A landscape with many valleys, sampled at points; each row gives a point and its height.
A ball rolls from a point to the lowest of its 2 nearest points, and stops where none of them is lower. Distance is the straight distance between rows; heights are no part of it.
bevi h=4.54: [159 119 127 107 128 148 136  98 102  76 115  98 157 175 107 158 184  82
 110 137 109 118 107]
Deled h=4.96: [119 124 124 126 152 148 131 151 104  94  98 143  97 101 118 181 158 155
 124 118 169  76 135]
govuv h=6.38: [154 134 115 163 113 139 103  95 185 124 146 146 103 210 148 156 173  95
 105 129 105 113 130]
Deto h=4.70: [123 129 137 132 155 101  81 122 123 136  97 127  71 113  92 153 124 180
 162 122  97 121 147]
fifek h=1.29: [103  90  85 134 147 149 100 113 130 136 138 137 128 140 204 139 136 106
 139 108 133  74 145]
sal h=5.92: [117 152  97 151 124  88 121 144 156 156 134 108 155 128 111 156  85 108
 209 116 127 106 176]
vug h=4.87: [ 87 105 133 104 133  85 106 170 151 136  80 119  86 129 101 152 109 111
 131 149 142 147 143]
Nibit h=4.79: [136 159 149 137  44 120 136 105 122 186 110 123 132 119 126  79 100 175
 157 190 160 187 140]
zit h=5.39: [ 80  94  60 174 137 176 153  93 115 140 167 122 155 134 137 113  80 141
 130 121 102 119 158]
bolim h=2.06: [153 108 144 184 117 136 136  78 130 147 161 118  75 158 185 169 172  97
 115 115 119 116  70]
mobe h=2.03: [205 179 115 125 152 127 175 158 119 139 120 132 161  62 179  91 111 107
 135 172 156  86 182]
Nuz h=4.85: [136 121 164 123 125 143 110  83 114  56  95 113 154 149  87 140 164  79
 126 133 119 158  75]
Ton h=3.40: [134 145 103 131  51 145 180 115 119 201 159 128 160  95 125 115  98 170
 174 160 131 129  98]
gofik h=3.69: [ 97 130 135 144 170 107 156 121  95 155 139 107 171  84 148 128  76 139
 173 153 131 111 162]
tegud h=2.21: [ 90  83 152  73  98 134 126 126 114 119  86  95 133 160 111 124 142 104
 121  81 114 195 131]
gez h=3.91: [141 166 151  99 147 138  97 211 131 109 116 162 151 113 129 147 144 110
 149 138 151  69 127]
mizip h=2.43: [140 103 161 103  97 126 181  89 108 130 123 102 168 112 126  83 135 159
 111 156  83 207  93]
vot h=4.37: [112 138 150  85 114 106 106 135 144 155  72 108  74  84  95 102 109 182
 142 148  96 155 141]
vufib h=2.40: [ 87  81 106 153 125  93 130 115 131 172 146  97 106 157 137 118  94 123
 125  66 145 189 148]
sil h=3.39: [145 210 180 138 118 172 118 192  99 134  92 146 131 112 121 106 166 159
 126 163 111  87 112]
zodu h=5.07: [ 94 142 141 145 173 129 116  91 127 101 129 147  72 166 123 122 150 105
  87 122 116 111 105]
tasan h=5.97: [104 185 124 115 128 174 131 145 162 103  97 150 101 114  79 135 132 146
 136 144 121  76 153]
bil h=5.70: [168 141 145 175 179 129  72 135 159 112 125 181  58 136 104 159 161 139
  55 117 118  73  98]
Pimab h=3.72: [132 149 108 127 113 155 145 103  92 109 133  79 143 145 112 109 119 151
 152 147 134 118 143]
lup h=5.73: [142 158 101 148 153  91 100 170 133 132 132 123 175 129 171 136 105  96
 192 134 115  89 161]
timis h=4.21: [106  93 140  99  92 125 106  93 174 141 166 132 129 152 112 142 122 109
 112  21 128 187 121]
Satet h=2.89: [109  77 114 162 111 121 129  70 129 141 170 114 102 172 142 162 125  88
 106 117 140 140  77]
zuruz h=3.00: [154 192 154 143 162 125 143 135 101 127 126 127 159  90 168 114 112 138
 166 173 152  93 182]
Lus h=5.68: [120 130 152  71  93 129  94 115 101 137 140 136 154 108 131  90 120 170
 170 154  95 138  80]
zol h=5.19: [112 149 115 127 156 105  72 170 163 105  75 148  92 106 124 130 113 126
 128 173 144  99 145]
fik h=6.07: [139 136 122  75  38 156 151 118 151 147 138 135 154  82 131 107 112 192
 150 103 159 173 117]
suvif h=3.47: [ 88 118 148 109 102 126 162 134 112 170 113 120 169  71 143 119  68 119
 180 126 177 138 140]
luv h=3.60: [139 117  69 187 158 123 148 131 115 145 144  99 150 111 176 162  99 109
 121 135 139  84 201]
Rodi h=3.18: [147  88  95 112 107 132 120  62  96 125 153  62 159 138 101 149 106 154
 127 118 106 128 130]
Liv h=3.54: [149 124 148 160 160 104  91 118 171 160 175 161 120 153 169 185 104  90
 133 130 177  88 151]
Robek h=4.57: [140 139  91 132 157 115 157 153 121 106 139 130 125 117 136 168 141 119
 151 141 193  86 142]
taz h=2.82: [110 180 181 129 162 127 122 161  85 123  96 128 109 141  86 114 144 146
 119 160 113 119 128]
lan h=1.93: [113  84  97 185 100 120 121 103 125 149 178  83 133 153 138 108 104 113
  95  54 103 212 119]
rabup h=1.96: [220 109 123 116 173 113 140 185 122 124 147 146 175 124 163 111 120  78
 107 107 180  98 177]
gupab h=1.92: [139 107 142 137 165  94 110 155 107 119 128 134 121 167 150 174 168  91
 101 136 143 121  98]
teper h=6.47: [116 167 158  93  68 122 156 166 133 137 129 134 112  72 100  71 126 188
 117  94 136 197  69]
fulo h=4.58: [117  99 120 113 136  63 100 136 166 146 132 129 100 145 118 148  91 114
 164 137 135 150 124]
vaf h=3.84: [124 203 153 130  69 147 143 158  94 156  92 111 135 155 110 102 155 124
 147 170 125 115  99]
mov h=5.35: [120  97 121 127 106 165 135  72 128 104 133  86 192 123 115  91 116 118
 116  67  56 209 121]
manu h=2.26: [ 97 105 118 162 133 125 186 104 125 147 162  89 184 128  93 120  95 149
 118 143  97 184 163]
fedas h=2.05: [138 141 172 140 164 131 106 111 110  91 106 135 130 154 119 157 178 153
 132 159  84 131 148]
Nobos h=2.62: [117 123 134 117 149 143 121 173 117  95  99 156 104 150 116 155 188  79
  91 120 100  79  85]
dimu h=4.35: [101 147 162  79 117 124  99 172 118 137 108 153 140 100 101 139 104 130
 165 170 142  91 111]
nubi h=3.34: [121  86 166  86 134  87 146 112 139 103 131 128 137 110 130 137 157 138
  81  59 129 219 116]
Mago h=3.95: [134 157 141 106  65 135 158 110 119 184 120 148 104  78  91 113 113 182
 161 154 135 126  68]
tosi h=4.97: [160 165 121 128 147 152  92 190 112  83 104 130 113 105  96 102 145 147
  42 166 140  87 103]
nulan h=5.23: [ 74 108  85 144 158 144 152  69 152 144 160 136 122 150 131 124  97 112
 123 129 130 119 157]
moga h=3.12: [109 121 150 101  73 112 166 160  87 165 112  88 148 100 132  96 100 154
 161 132 178 177 121]
Gak h=5.15: [120 113 155 124 112 164 125  45 123  82 122 107 167 151 104 105 135 113
 130  98  95 195 107]
Dide h=5.43: [141 145 166 160 214  86 120 167 132 127 140 174 104  95 145 181 130 109
 142 116 153  89 152]
kagi h=2.04: [104 118 113  88 154 157 100 139  95 111 126 146 115 169 164 123 153  86
 122 106 128  74 115]
fosi h=2.60: [139  63 126 186  86  95 103  85 126 171 173  82 118 177 155 142 101  95
 100 104 119 183  89]
nomuf h=4.12: [145 142  88 137 112 132 153 134 112 123 150  79 156 115 121 149 106 143
 161 155 178  96 144]
Mukem h=3.19: [107 102  90 199 149 114 109 112 123 163 153 104 138 118 155 154  49  85
 143 113 159 117 179]
bekuv h=4.33: [ 97 152 170 104  65 143 118 140 120 165  90 159 103  82  86  86 116 189
 114 160  93 135  64]
bufum h=4.38: [139 160 108 122 169 123 142 144 103  99 167 147 149 141 145  98 132 134
 132 179 129  95 101]
ren h=5.20: [131 128 122  98 103 124 103  93 166  92 109 125 101 128  78  98 128 149
 142 108  64 166  97]
tad h=5.06: [132 135 143 166 177 105  99 148 120 121 103 150  50 104 139 172 141 155
 140 100 146  85 144]
zuv h=6.09: [200 127 169 191 150 125  97 189 174 131 133 175  66 130 135 160 172 137
  58 102 156 111 128]
Suvis h=3.86: [116  67 143 103 106 131 141  93 158 122 145 122 165 117 132 157 156 119
  97  30 101 212 116]
Pab h=5.36: [160 151 156 133 187 147  76 133 109  78 118 152  80 125  96 140 164 135
  31 131 126  87  96]
Kaze h=4.91: [119 121  92 143 180 132 144  82 135 102 171 155 110 144 142 122 137 124
 127 161 134 107 127]
pef h=2.78: [145 133 123 158 151 126 115 144 178 153 160 176  84 159 210 138 141  65
 109 114 169  86 133]
Rab h=2.81: [106  74  88 168 129 112 110 109 115 170 154 102 106 132 157 148  86 108
 165  68 152 127 148]
moned h=2.63: [103 103 153  79  91 109 144 150 107 122 112 101 145 121 115 107 148 153
 122  92 144 202 113]
Revos h=2.55: [140  90 124 111 119 113  87  61 133 138 140  92 127 155 123 177 120 149
 147 100 114 129 145]
kuf h=3.21: [204 142 147  96 152 131 129 202 130 102 127 164 163 114 129 137 150 120
 118 144 171 100 147]
rar h=4.19: [140 140 120  79 114 156 146 133 105  96  92 112 134 148 120 137 177 115
 106 179 115  93 130]
lar h=5.85: [116 109  77  92  81 138 162 103 141 140 164  99 142  96 106  99  78 165
 145 105 147 145 129]
Vap h=2.54: [110 107 103 197 112 124 134 111 151 151 162 113 147 184 117 168 131 109
 150 104 100 144 154]
mese h=4.94: [113  90 120 117 106  84  94 112 154 110 125 123  92 160 119 120 131 116
 133  96  85 168  87]
lag h=6.29: [136 153 149  83  39 151 188 110 148 145 134 131 152  92 100  90 137 160
 105  99 126 198  91]
Vubo h=5.71: [109  88  80  93  98 148 176 119 132 136 162  97 167 112  96 116 103 136
 101  71 111 159 110]
kol h=5.87: [173 147 116 136 183 152 138 159 150  84 127 187  96 158 127  93 170 114
  69 124 159 117 155]
Dipu h=3.76: [138 188 130 131 143 127 149 140 110 128 134 156 127 102 166  83 115 143
 157 207 153  87 112]
Vurum h=4.59: [160 177 142  94 139 159 120 142 123  88 103 129 121 133 105 111 152 136
  68 191 154  86 130]
Gatap h=6.22: [205 119 153 173 172 126 126 183 131 105 129 179 102 140 153 126 162 120
  96  97 190 134 166]
ped h=5.50: [133 147  97 114 156  81 104 168 125 121 101 134 115 104 153 110 102 111
 186 152 121  83 140]
rinil h=4.13: [118 112 129 153 134  71  84 125 174 144 144 157  92 141 153 166  93  88
 160 128 164 106 120]
rek h=4.67: [114 127 158  87 106 138  89 150 131  96 102 135 131 118  74 155 115 162
 133 175 132 123 100]
gos h=5.55: [151 167 120 160 187 125 118 192 173 115  99 172  73 106 117 110 133 107
  78 114 156  95 165]
dogu h=1.38: [ 95  80 125 124 139 114 190  88 119 119 138 101 154 129 127 111 139 139
 117 174 101 172 118]
Nupi h=6.14: [187 138 111 139 159 145 117 117 150 101 117 161  99 176 168 120 182 104
  72 138 118 120 155]
mavi h=1.73: [ 77  85 132 106 111 135  99 122 128 144 115 113 167 164 150 134 129 106
 160 112 100 143 145]
Fod h=4.06: [122 146 129  97 117 123 128 116 110 128  89  93 117 112 132 110 111 161
 154 172 124 128 153]
noz h=0.79: [136 120 119 189 154 115 146 134 117 137 149 124 102 170 163 175 178 101
 114 108 145 110 135]
Lodef h=4.80: [ 72 124 147  98 147 143 147 103 105 113 119 133 108 153  86 113 136 109
 112 126 112 136  90]
rel h=1.94: [126  94  81 178 120 129 138 121 117 121 144 101 185 153 145 155 143 127
 150 141  69 135 145]
kikop h=2.90: [126 125 103 157  80 158 198 110 112 187 161  99 179 105 118 105  96 164
 143 166  83 151 122]
ret h=2.07: [140 104  82 134 173 121 117 138 140 137 146 162 118 134 203 121 132  72
 114 115 164  74 169]
Vabos h=4.44: [124 183 154 139 103 104 133 132 115 159 117 113 136 126 111  90  93 152
 179 200 133 163 138]
Tar h=1.11: [ 97 110 139 132 143 125 125 129 119 117 118 131 166 152 150 136 158 145
 174 133  75 128 145]
Binep h=0.82: [192 159 110 120 182 118 154 173 119 125 128 130 150  84 172 113 112  93
 124  93 166  79 187]
mit h=5.80: [ 96 175 112 156 158 155 114 171 175 103 114 196  81 136  95 138 154 121
 119 122 140  77 138]
Livov h=4.56: [ 87 150 179  99  99 156 158 112 122 122  83 138 117 111  81  96 138 147
 120 154  83 135  87]
febe h=5.53: [ 99  99 121  97  73 194 163 100 120 131 153 105 214 100 119 105 107 149
  94  73  89 192 131]
rog h=5.42: [139 118 138  57  76 146 117  81 143 110 111 133 142 100 107  94 130 170
 151 119  67 160  88]

For each start below, name the point where the ball stops.
Lodef: dogu
Suvis: Tar
nulan: Binep
suvif: Tar
fik: rar
zuv: rar
rog: fifek
ped: fifek
